Points on a hilly landscape, in no order, each with its height.
From any point a climber takes the steepest step (rise divided by distance) to one of its 2 nearest points. It stops when none of these is higher. Distance is the straight distance between rows; heights are no part of it.
<591> height 43: [ 88 176 209 150  88 134 112 135 134  73 172 121 170 164  98 195 159 176
  74 143  82 154]
<93> height 654: [110 116 174  91 163 173 121 131 148 115 118 154  94 177 129 102 103 103
 132 126 114 148]
<434> height 527: [ 98 154 159 120 106 146 117 149 141  92 134 107 187 153 144 246 148 134
 120 143  83 129]
<1079> height 390: [120 128  77 138 142  74 131  97 117 150 113 135  85  85  94  44 156 119
 124  87 167 109]
<391> height 383: [149 108  50 134 129  97 119 133 123 195 130 143 128  83 160  78 166 142
 122  79 143 103]
<1019> height 555: [135 100 201 117 124 143 132 114  98  86 116 113 146 146 145 156 132 128
 123 158 105 147]
<438> height 736: [135 132 106 117 147  94  92  96 142 181  68 119  77 125 131  79 101 109
 162 100 148 152]
<982> height 328: [142 104  59 137 131 127 137 139 100 161 165 152 133  95 139  83 175 159
 114  85 150 109]
<1051> height 444: [155 132  68 140 128 104 106 134 143 199 121 134 118  94 171 117 131 132
 154  91 154 110]
<528> height 475: [154  84 125 150 100  81 133  93 131 130  80 114 136  91 114  95 121 124
 118 118 130 147]
<757> height 260: [153 101  63 167 101 114 136 163 107 159 169 142 163  71 146 118 168 168
 103  89 144 135]
<735> height 556: [118 137 203 127 104 152 119 128 121  95 124  96 167 148 161 218 144 129
 114 153  78 140]
<818> height 601: [125 134  94 146 101 128  82 125 163 133  98  74 197 157 110 237  99 114
 165 113 106 129]
<730> height 671: [122 109 112  90 142 114 151 132 128 103  87 158  88 143 112  72  83 127
 135 153 114 160]
<498> height 606: [ 99 100 205 106 127 178  88 133 122 105  95  84 159 200 134 161 124  87
 123 157  83 154]
<38> height 640: [127 124 191  90 155 127 144 141 117 119 105 126 103 148 182 117 149 115
 136 177 129 127]
<843> height 868: [145 131 106 179 100  66 103 118 167 160 104  96 132  77 147 128 135 100
 130  79 146 127]
<801> height 637: [141 140 163 120 148 153 126 148 146 157 144 126 136 138 187 185 114 119
 152 136 136 112]
<342> height 266: [137 124  62 115 130  44 128 117 124 168  71 110  96  97 131  56 137 109
 142 127 152 110]
<763> height 653: [125 114  67  94 132  91 155 122 120 110  82 152  95 124 103  43 104 144
 135 143 120 148]
<1169> height 380: [138 108  69 131 129 141 155 171 102 148 210 169 120 102 139  90 170 147
  74 144 123 101]
<794> height 467: [100 167 170 133 106 150 146 159 151 102 158 130 152 133 145 217 148 135
  95 139 106 125]
<133> height 353: [107 153 156  96 172 164  99 127 156 165 108 115 102 200 120 125  85  92
 156 130 129 125]
<8> height 710: [133 124 100 106 142 141 156 125 131 112 181 188  81 113 126  76 145 127
 113 144 120  96]
<106> height 312: [120 186 157 161  90 157 139 171 106  92 234 143 157 112 101 169 162 188
  99 129 133 131]
<687> height 199: [156 102  86 136 111 121 143 156 109 170 148 138 152  80 174 130 144 147
 115 126 128 119]
<679> height 620: [145 122 120 114 161 134 146 150 103 169 150 132 121 119 176 133 136 126
 140 143 161  87]
<116> height 254: [ 97 150  34  71 168  83 162 132  85 125  82 127  81 116 126  63 110 143
 167 131 136 119]
<91> height 248: [ 84 137 100  69 177 115 156 158  93  79  82 117  74 153 137  85  87 133
 174 153 118 165]
<814> height 205: [142 109 128 153 101 128 157 148  99 132 165 144 158  88 145 144 141 162
  94 134 124 134]
<625> height 273: [131 111 105 136 110 139 158 177 103 141 200 166 144  88 153 132 165 165
  69 155 115 127]
<953> height 499: [124 129 165 153 133 165 139 124 121  95 153 125 170 134 122 171 140 153
 127  87 138 121]
<496> height 460: [115 153 172 151 113 163 134 146 147  81 198 164 142 138 116 139 148 179
 109 104 131 130]
<3> height 361: [120 154 128  92 188 150 125 113 138 142 103 133  77 159 118 101  82  98
 163 140 147 127]
<1134> height 500: [152  92 135 127 117 103 142 100 117 118  79 117 130 123 108 103  93 116
 135 153 127 160]
<859> height 707: [ 91 147 209 100 160 164  95 150 174 134  97 104 112 207 150 136 137  75
 128 153 111 130]
<1202> height 633: [129  97 101 127 121  87 146 110  94  92  88 134 117 120  94  48 119 154
 142 122 138 151]
<927> height 553: [104 149 134 124 135 166  96 153 191 135 125 123 153 180 127 209 104 119
 142 101 113 122]
<1054> height 586: [ 93 125 226 120 122 147 106 122 129  85 104  85 159 172 142 183 162 108
  97 166  77 155]
<343> height 625: [140 118  97 113 148 117 165 123 126 140 127 161  88 108 119  84 113 120
 125 150 143  99]
<978> height 279: [146 123  97 128 144  75 139 104 119 162  83 101 102  98 121  90 112  96
 149 144 164 114]
<1190> height 342: [138 129 151 123 145 149 100 112 141 167  98  98 131 170 138 156  85 110
 160 119 131 130]
<711> height 713: [148 117 122 125 138 127  84 108 154 179  74 124 106 150 140 102  78 108
 155 102 129 171]
<947> height 691: [105 105 147 109 131 161  87 123 140 160  75  92 126 192  91 122  57  67
 143 149 114 156]
<167> height 494: [152 144 109 131 134 125  96 126 163 188 119 137 120 130 164 142  93 123
 168 102 145 127]
<478> height 526: [132 141 129 114 164 152 117 126 153 166 129 156 104 153 166 126 108 126
 153 117 136 116]
<1097> height 676: [122 148 197  97 172 146 119 147 144 137 106 108 103 177 173 137 121 102
 147 167 132 129]
<611> height 767: [141 141 102 184 108 137 129 120 142 118 180 153 141 100  91 116 142 162
 115  71 153 124]
<1065> height 677: [105 143 200 123 153 165 128 143 159 100 129 130 131 162 159 164 162 112
 112 123 121 116]
<222> height 315: [160 109 138 141 111 133 116 106 115 129 122  90 173 108 146 196 117 118
 157 132 119 116]
<513> height 411: [130 131  42 104 138  91 130  93 123 135 125 171  79 101  85  29 155 140
 129  99 135 111]
<198> height 439: [122 149 122 140 118 173 133 152 172  98 220 196 114 109 138 143 153 134
 111 121 109 112]
<364> height 583: [151 131  80 181  93 114 126 126 132 131 196 162 122  91  87  59 151 165
 105  90 151 118]
<144> height 525: [152  85 165 128 104 126 147  89  90  97 105 113 148 115 121 139 112 137
 124 166 111 155]
<387> height 479: [141 144  82 172 112 143 148 158 149 142 178 150 144  75 118 164 135 123
 114 108 151 114]
<787> height 626: [101 103 197 114 140 179 110 131 142 104 111 120 137 189 118 136 105 109
 116 121 108 156]
<816> height 367: [111 148  90  92 189 128 140 108 112 114  92 148  65 137  94  71 101 118
 165 120 150 133]
<372> height 282: [165 116 110 173 114 125 127 124 109 149 126  90 171  78 144 180 145 115
 150 121 143 113]
<540> height 69: [120 157 203 148  78 131 140 135 123  88 180 139 151 130 111 169 140 176
  70 153  99 149]
<603> height 258: [109 138  40  83 144  50 140 119 108 141  51 116  87  99 121  50 124 127
 158 134 144 125]
<883> height 251: [102 138  61  80 169  91 157 139  78  99  67  99  94 131 124  84  92 137
 185 133 127 153]
<263> height 470: [129 148 119 148  64 131 150 153 109 102 168 126 196  90 119 211 142 162
 123 119 119 158]
<805> height 233: [126 109 162 123 151 149 145 106 114 100 111 128 122 153  94 117 101 122
 129 127 140 136]
<700> height 16: [127 116 160 141  97 158 107 103 106  77 133  90 203 139 115 221 138 139
 139 119  91 141]
<15> height 482: [149 115  74 139 114 129 138 123 119 119 199 186 114 109  98  45 165 170
 110 115 135 105]
<456> height 157: [126 131 161 145  94 135 161 156  88 110 182 136 152  89 153 180 157 159
  85 162 108 142]
<189> height 25: [107 147 181 147  82 149 121 116 108  77 155 101 192 147 100 224 139 164
 107 131  93 146]
<684> height 578: [ 97 143 117 122 110 145  99 161 181 123 115  93 183 187 123 243  98 124
 144 128 101 122]
<996> height 571: [125 137 140 118 136 162 139 130 160  93 202 194  89 122 150 108 167 107
 107 148 107  98]
<1089> height 245: [ 84 140 126  82 171 142 137 150 105 101  75 103  84 169 109  99  65  84
 172 158 125 173]
<1103> height 295: [150 133 124 139 143 116 147  99 124 155 102 115 114 114 115 138 106 103
 146 130 161  98]
<875> height 593: [132 107 183 108 139 130 157 127  90  97 124 128 132 123 162 124 147 142
 118 166 126 125]
<143> height 398: [117 173 128 149  69 140 147 179  92  93 211 135 176  87 108 183 153 188
 104 126 138 167]
<481> height 857: [137 147  98 151 120  64  89 112 162 188  96 111  88  84 152  93 143  92
 132  79 152 118]
<650> height 655: [114  99 141 138 112 156  86 107 141 136  84  74 170 196  81 187  87  90
 123 140 100 123]
<273> height 434: [139 116  54 119 126 123 127  89 136 133 175 195  91 107  99  39 156 146
 125 101 117 104]
<732> height 579: [130 145 136 172  99 155 136 140 139 100 180 151 166 116 106 163 140 176
 122  82 143 133]
<102> height 560: [125 159 130 128 132 154 125 165 173 138 147 149 143 136 165 198 117 130
 140 117 124 115]
<793> height 331: [166 125 138 136 135 143  89  97 127 149 107  71 163 145 146 176  97 100
 183 153 138 115]
<565> height 559: [143 130 112  94 177 127 130 128 110 171 113 130 105 130 165 105 108 134
 155 142 156 103]
<969> height 448: [138 125 137 122 106 138 136 144 107  92 212 185 109 127 114  58 166 186
  92 164 120 114]
<776> height 313: [146 116 162 122 143 132 146 104 110 127 103  99 129 135 127 160 108 101
 146 168 139 108]
<641> height 742: [147 134  92 159 125 103 109 106 169 166 110 137  92 102 120  95 118 103
 133  85 141 116]
<436> height 240: [102 120 158  99 149 145 148 124 114  88  89 107 110 172  89 118  81  93
 138 158 128 155]
<100> height 371: [130 145 170 141 116 155 127 141 131  77 205 179 113 136 123  85 170 181
 102 135 122 132]
<803> height 674: [117 114 144 123 131 147  82 121 157 163  91  71 146 214 102 166  65  77
 145 163 119 129]
<272> height 608: [112 137 179 113 174 166 139 128 123 102 134 137 112 150 146 133 153 118
 127 118 145 108]
<1144> height 680: [152 129 110 186  74  91 116 126 174 138 111 108 168  80 119 166 126 117
 123  92 130 149]
<1009> height 357: [144 118  98 157 131  95 153  99 107 140 121 123 125  91  99  83 140 129
 116 106 167 111]
<747> height 727: [166 130 134 125 139 125 123 127 116 174 130 100 144 121 182 161 112 131
 163 147 152 102]
<190> height 693: [ 96 138 192 106 156 174 118 137 175  81 134 167  90 178 131  96 150  96
 107 136 100 140]
<136> height 112: [116 134 184 138 101 139 157 150 106  98 183 155 127 113 137 138 168 169
  77 159 117 131]
<950> height 557: [152 132 109 175  59 109 125 126 130 111 137 108 193  70 124 195 134 137
 130 107 118 152]
<727> height 765: [127 163  88 120 148  58  71  88 151 192  78 122  61 104 135  61 122  98
 146  93 161 127]
<310> height 343: [141  99  75 171  88  61 141 136 120 157 138 120 140  70 111  69 168 136
  79 115 147 120]
<1147> height 605: [139  95 116 108 129 110 168 115  88 103 117 144 128 123 115  72 123 168
 118 144 139 128]
<808> height 629: [128 110 133 160 107 132  92 102 155 128  93  74 177 160  81 205 104 104
 139 107 109 125]
<486> height 705: [107 119 124 100 142 142 102 121 120 152  63  94 100 167  86  91  56  73
 161 132 133 180]
<741> height 580: [139 119  59  85 151 105 153 136 111 168 116 159  99 105 138  62 138 132
 127 145 141  92]
<134> height 310: [159 104 106 168 122  93 134 104 106 157 118  92 147  72 131 131 149 110
 135 107 157 105]
<118> height 30: [ 70 161 209 134  97 124 114 124 136  76 138 100 170 176 114 220 169 140
  81 148  60 146]
<1106> height 690: [139 106 115  94 148 135 115 117 145 143  83 156  86 154 129  71  78 120
 146 125 121 159]
<832> height 323: [153 120 165 103 137 141 109  99 104 124  89  73 148 161 137 159  97  94
 168 186 122 123]
<1093> height 623: [147 146  95 173 119 125 135 127 169 153 139 143 122  92 112 144 113 113
 130  89 147 108]
<1133> height 508: [139  94  75 104 150 123 159 159  90 172 153 149 117 107 150  93 158 137
  96 154 132  93]
<147> height 368: [113 155 155 137 125 160 143 161 163 105 179 173 123 123 143 170 153 131
  92 136 111 112]
<56> height 754: [ 83 150 202 125 153 166  99 150 189 100 117 131 122 188 141 141 168 100
 101 132  93 138]
<667> height 426: [147  93 106 164  88  43 124 105 123 142 101 105 131  68 135  78 157 122
 115 105 140 124]
<157> height 558: [132 117 158 128 155 155 141 123 104 118 132 127 141 131 148 155 138 134
 144 103 147 107]
<923> height 374: [121 141  75 121 161  99 123  85 115 139  88 135  69 106  96  61 116 113
 148  94 161 120]
<1170> height 540: [135 101 125 124 112 116 163 132  80 109 172 154 134 117 108  72 157 183
  89 157 139 120]

For each start below, name the point where the climber stops.
<927>: <486>
<794>: <56>
<591>: <8>
<969>: <843>
<687>: <747>
<310>: <56>
